The views of a scene show one set of named points, each view turned or mirrored, shifted and resized as a whole, with a little noise and some points left out.
(in the rows, 128 means zero)

Scene 1
View 1
Zipa: [165 115 111 139  83 116 146 138 113 103 118  99 130 100 149 138 106 144
 125 161 123 130]
gagof: [191 135 105 113 114 114 206 157 106  81 102 112  83  67  79 144  68 113
 103 169 179 152]
rem: [163 158 125 115  71  94 127 161 113  90 125 114 108  63 129 126  89 133
 131 144 129 147]
Nuzag: [189 127 119 128  92 115 173 161 121 103 106 134 114  80 106 121  89 116
 117 169 134 161]
Lim: [159 158 109 103  97  96 157 142  91  67 125  75  80  58 116 158  71 141
 116 143 175 123]
lapa: [182 123 111 128  96 115 174 150 114  97 109 111 111  86 116 137  88 126
 116 166 144 144]
veri: [188  84 101 155 100 134 186 134 123 119 101 115 141 123 134 135 111 131
 116 185 121 137]
tado: [196 126  99 114 129 118 228 151 101  79  95 104  76  70  69 153  62 110
  97 176 195 149]
guta: [173  65 114 184  66 140 133 126 145 150 111 131 192 156 190 113 151 148
 140 185  54 137]
padas: [145 121 105 136  79 109 124 121 102  93 133  68 129 102 175 152 112 164
 132 147 125 103]
likep: [184  93 122 159  72 129 149 150 142 135 107 146 162 119 151 105 125 126
 132 179  80 158]
futip: [172  92  97 146 105 129 179 119 107 102 111  83 128 117 146 156 105 148
 116 173 140 116]
podup: [180 130 118 128  84 111 157 157 122 101 110 126 118  81 119 124  95 123
 123 164 129 153]
sut: [171 122 118 136  80 112 147 147 121 104 115 115 127  92 139 128 103 132
 126 162 118 143]
feko: [171 126 116 132  81 111 147 149 117 102 117 114 124  89 136 131 101 134
 124 159 123 141]
View 2
Lim: [112 133 104 145 126 121 114 133 108 133 125 174 126 141 109 142 129 121
 136 124 130 123]
tado: [104 150 108 130 123 101 103  83 101 151 124 170 138 136 120 147 112 117
 135 130 145 124]
Zipa: [137 153 119 136 125 116 124 135 124 120 112 141 127 137 126 126 124 122
 136 149 117 139]
podup: [124 153 121 126 130  99 118 132 117 123 103 145 139 138 120 130 120 119
 130 141 130 135]
guta: [168 179 140 122 126 108 139 142 142 102  91  96 129 134 147 103 117 121
 133 178 102 161]
sut: [132 154 121 131 128 107 122 138 121 119 105 140 133 138 123 126 123 120
 132 145 123 137]
feko: [127 151 119 130 129 105 120 139 117 121 105 145 135 139 120 128 123 119
 131 141 127 135]
padas: [144 145 113 149 122 133 130 149 126 117 121 146 115 140 125 124 131 125
 139 148 107 140]
rem: [121 143 116 133 133 107 119 156 115 118 103 152 136 141 110 130 128 120
 129 132 128 130]
gagof: [106 149 111 129 127  99 106 101 104 142 115 165 140 138 117 144 115 117
 133 130 144 124]
lapa: [123 153 117 130 127 105 116 119 115 130 111 149 135 138 122 133 119 118
 134 141 131 132]
veri: [140 166 125 127 122 107 121 105 124 128 111 130 131 135 139 124 113 120
 136 159 121 145]
futip: [140 156 116 140 118 124 122 110 123 131 124 143 119 136 136 128 118 121
 142 153 115 141]
likep: [146 171 134 118 129  96 128 135 130 112  91 115 140 136 136 115 116 118
 130 163 119 149]
Nuzag: [119 156 121 122 131  94 115 122 114 127 102 145 143 138 121 131 117 117
 129 141 136 134]
View 3
gagof: [142 107 116  64 138 117 153  81 138 133 120 116 177 179 133 133  90 135
 171 117 147  98]
guta: [152 170 151 193 129 180  97 117 151 145  96  96 107 127 153 123 110 107
 129 121 108 134]
Zipa: [143 121 144 122 130 137 123 102 133 122 113 114 141 139 131 119 125 123
 144 135 127 113]
feko: [146 119 133 111 133 128 127 100 145 132 104 105 141 152 132 123 108 125
 143 133 120 103]
Nuzag: [146 126 120  99 135 127 136  91 150 145 105 103 153 170 138 131  88 128
 153 121 126  99]
rem: [146 105 129  96 132 105 129  99 151 135  96 100 139 157 124 122 111 130
 135 149 108  88]
veri: [145 143 135 131 135 160 127  95 136 134 118 115 149 151 147 128 102 121
 159 108 141 124]
sut: [145 124 134 118 132 131 125 101 146 135 104 105 140 150 134 124 108 125
 142 132 120 105]
lapa: [143 119 128  97 136 128 137  92 140 133 113 111 155 161 133 127 101 129
 156 124 132 103]
futip: [137 125 145 120 132 151 127  96 123 117 125 125 155 139 136 120 126 122
 159 121 146 124]
tado: [138 108 115  56 140 122 159  76 130 130 129 124 189 181 133 133  87 137
 182 107 159 102]
podup: [147 122 126 104 134 124 132  96 150 140 104 103 146 162 135 127  97 127
 147 128 121 100]
padas: [138 109 154 126 128 131 117 108 127 108 112 119 136 127 122 112 147 123
 136 150 120 111]
likep: [152 154 134 153 133 158 114 107 156 150  96  95 124 150 148 128  92 116
 139 120 114 116]
View 4
gagof: [145 118 139 141 152 133 140 100  57  52 116  84 146 106 120 128 128 133
 108 184 132 110]
Nuzag: [135 117 128 120 153 150 140 112  79  88 121  86 149 104 148 164 120 128
 105 135 146 124]
lapa: [136 117 124 126 153 144 146 118  79  84 115 102 148 107 143 137 131 119
  94 141 155 123]
rem: [103  86 128 125 161 140 147 145 106 102 135  75 134 120 127 147 119  89
 106 118 165 127]
Zipa: [126 116 112 118 153 153 154 137 102 106 114 122 146 110 158 131 134 100
  73 108 181 133]
Lim: [112  88 128 147 159 121 153 141  90  61 123  91 131 127  99  90 138  87
  96 168 162 114]
feko: [122 109 119 119 154 152 148 133  99 103 122 102 145 111 149 144 127 106
  89 115 171 132]
futip: [146 136 108 125 151 152 157 125  87  87  94 150 155 105 167 106 147 114
  57 129 182 132]
likep: [139 135 109  90 151 183 144 126 107 140 112 121 162  90 206 196 118 125
  78  63 179 148]
podup: [126 111 124 121 155 151 141 123  88  99 124  91 147 107 148 158 122 117
 101 125 156 128]
sut: [124 112 118 117 157 154 147 133  98 107 120 104 146 109 157 150 127 108
  89 108 170 133]
padas: [112 105 104 123 157 146 165 161 120 107 113 139 141 120 150  97 146  76
  58 104 204 136]
View 5
sut: [134 126 115 111 126 132 141 116 144 132 131 128 120 135 127 116 124 137
 146  97 108 135]
padas: [144 141 121 121 130 126 126 127 150 120 109 151 120 116 129 101 130 115
 162 100 119 135]
gagof: [107 129 102 125 132 149 145  92 120 130 132 142 139 172 112 139 153 140
 122 106 104 122]
tado: [ 99 131  98 130 134 154 146  87 113 119 131 152 141 179 109 144 155 134
 114 112 102 117]
lapa: [122 128 109 118 129 139 144 107 132 127 132 137 126 151 121 125 135 136
 136 102 106 129]
Nuzag: [122 121 108 112 125 140 149 105 134 135 141 125 124 154 122 129 130 147
 134  98 102 131]
futip: [129 131 111 124 127 135 140 118 136  98 125 154 115 136 124 114 120 110
 140 113 106 127]
rem: [133 131 118 112 132 132 135 110 144 155 121 128 133 139 123 118 144 148
 154  87 115 136]
Zipa: [135 131 116 116 126 130 138 120 144 122 125 139 118 130 127 110 124 127
 149 101 110 134]
feko: [132 127 114 113 127 132 140 114 142 134 128 131 121 138 125 117 127 138
 147  97 108 133]
Lim: [119 144 114 130 140 141 127 101 132 143 105 155 146 149 114 123 165 132
 146  97 119 127]
guta: [159 110 120  94 109 116 152 144 161 102 153 114  81 105 145  95  68 126
 155 101  97 143]
likep: [142 112 116  98 115 126 153 127 150 118 153 113  99 128 135 111  92 140
 144  98  98 138]
podup: [125 123 110 113 126 138 146 108 135 133 139 126 122 149 123 124 128 143
 138  99 103 132]
veri: [130 120 108 114 120 135 151 117 136  99 144 137 107 141 127 118 106 122
 132 111  97 130]

In a view up to two points have been moved. Name them for each view, in the order of its rows, or write -.
view 1 -> guta
view 2 -> feko
view 3 -> Zipa
view 4 -> likep
view 5 -> podup

Scene 2
View 1
kig: [151 108 136  94 108  98 114 107 116 182 138 118 107 159 124 119 130 102
 121 119 124 117]
dele: [ 99 148 143 120 149  71 117 144 106 160 111 132 159 137 145 149 123 109
 121 175 156 107]
Difu: [121 135 114 122 155  95 110 114  96 132 111 131 167 136 134 118 144  97
 147 166 148 108]
sodit: [120 133 137 111 135  84 115 126 110 164 120 128 141 144 136 135 129 105
 123 154 145 110]
mupop: [122 135 143 109 125  82 128 123 120 181 126 129 125 153 141 147 120 114
 109 148 148 114]
sadu: [139 138 144 106 109  89 157 106 143 208 141 132  90 176 150 169 104 132
  85 133 151 121]
Buka: [114 125 158  98 121  71 104 147 110 183 125 120 131 142 130 137 122 101
 116 145 135 111]
Refu: [124 103 137  98 133  85  72 140  83 143 117 113 158 124 112  93 149  77
 154 143 119 106]
rur: [146 100 143  90 108  93  95 122 105 176 135 113 116 148 114 108 135  90
 130 119 116 115]
robi: [134 105 135  97 125  91  86 127  95 155 124 115 142 135 115 101 143  85
 144 136 121 110]
puge: [141 121 149  96 105  86 131 116 130 203 140 123  96 165 135 146 115 115
  99 124 134 119]
gata: [154  95 137  88 104  99  97 112 107 177 139 111 110 151 114 105 138  90
 131 112 113 116]
gomi: [ 98 157 132 131 159  76 129 131 108 149 107 139 167 139 152 153 125 115
 123 185 167 107]
View 2
gomi: [138 150 157  92 108 109  62 119 147 131 107 117 131 167 171 136 157 136
 154 171 116 153]
Refu: [140 142 130 151 124  89 140  78  99  82 101 136 127 134 138 106 119 148
 127 180  99 161]
dele: [141 153 148  94 113 114  81 127 136 115 102 123 134 159 170 144 154 142
 147 176 118 151]
rur: [116 162 101 132 138 104 160 136 118  90 113 134 133 129 129 125 115 158
 111 146 113 153]
Difu: [126 142 148 125 113  89  90  92 132 125 115 122 126 155 148 106 134 137
 145 162 107 160]
sadu: [ 97 182 101  76 136 127 117 208 170 135 127 116 140 148 150 159 142 155
 120 114 135 142]
Buka: [133 163 120 104 128 120 127 146 126  94 102 130 138 143 158 152 140 154
 126 167 120 148]
kig: [107 167  99 123 138 106 152 151 131 104 119 128 134 134 131 129 117 157
 113 135 118 152]
robi: [126 152 120 139 128  95 143 105 110  90 109 133 129 135 136 115 120 151
 123 163 106 158]
puge: [104 177  97  96 138 122 140 187 149 112 120 124 138 139 142 152 132 157
 115 128 129 144]
sodit: [126 156 130 107 122 108 107 132 137 114 110 124 133 150 154 134 140 147
 135 157 117 153]
View 3
dele: [ 96 101 156 142 136 161 128 141 129 140 164 102 102  92 125 115 163 113
 115 146 126 155]
gata: [ 66 145 111 138 121  80 127 140 164 165 126 152  70  90 147 162 177 160
 123 130 113 132]
sadu: [ 78 116 103 124 108 120 110 127 102 142 115 178 135 116 170 117 196 120
 107 166 166 134]
mupop: [ 83 114 127 134 122 132 120 136 126 147 139 138 108 101 146 124 178 124
 114 151 139 144]
Refu: [ 80 133 148 150 139 111 138 149 181 163 161 101  50  75 117 158 156 152
 129 117  86 146]
gomi: [103  97 170 138 129 167 136 141 123 121 165  95 101  99 122 115 161 105
 120 151 138 160]
sodit: [ 87 116 142 138 126 133 130 140 138 144 149 120  92  96 135 131 169 127
 119 143 128 147]
View 4
Difu: [ 99  97 159  50 140 161 130 105 158 110 128  43 107 119 135 141 111 153
 167 158 126 170]
puge: [123 159 189  47 171 161  46  91 118 157 158 150  98 144  82 133  81 163
 181 144 114 103]
sodit: [104 113 163  51 155 155  98  97 141 128 136  94  94 126 111 127  95 167
 163 149 115 138]
robi: [120 128 177  77 132 137 100 109 163  99 125 114 129 112 154 164  99 173
 175 167 141 135]
gata: [137 164 199  74 140 146  66 108 146 116 141 144 138 124 133 177  91 163
 194 163 143 117]
kig: [131 162 195  59 151 158  62 102 136 131 149 134 124 135 113 161  89 155
 191 157 133 117]
dele: [ 87  84 142  43 159 149 114  92 143 131 129  75  71 122 107 100  97 181
 143 143 103 146]
Buka: [106 118 163  61 155 139  86  95 143 129 132 125  92 122 116 124  89 185
 159 150 115 120]
mupop: [107 126 168  42 167 159  78  92 127 146 146 110  86 136  90 120  88 166
 165 143 108 125]
Refu: [115 110 168  86 123 124 117 111 174  83 112 106 129 100 172 164 104 182
 165 171 143 145]
rur: [130 153 191  75 141 141  72 106 148 114 138 144 131 121 136 169  90 168
 185 164 138 115]

In a view up to two points have been moved. Name them for each view, in the order of its rows, or write -.
view 1 -> -
view 2 -> Refu, kig
view 3 -> -
view 4 -> Buka
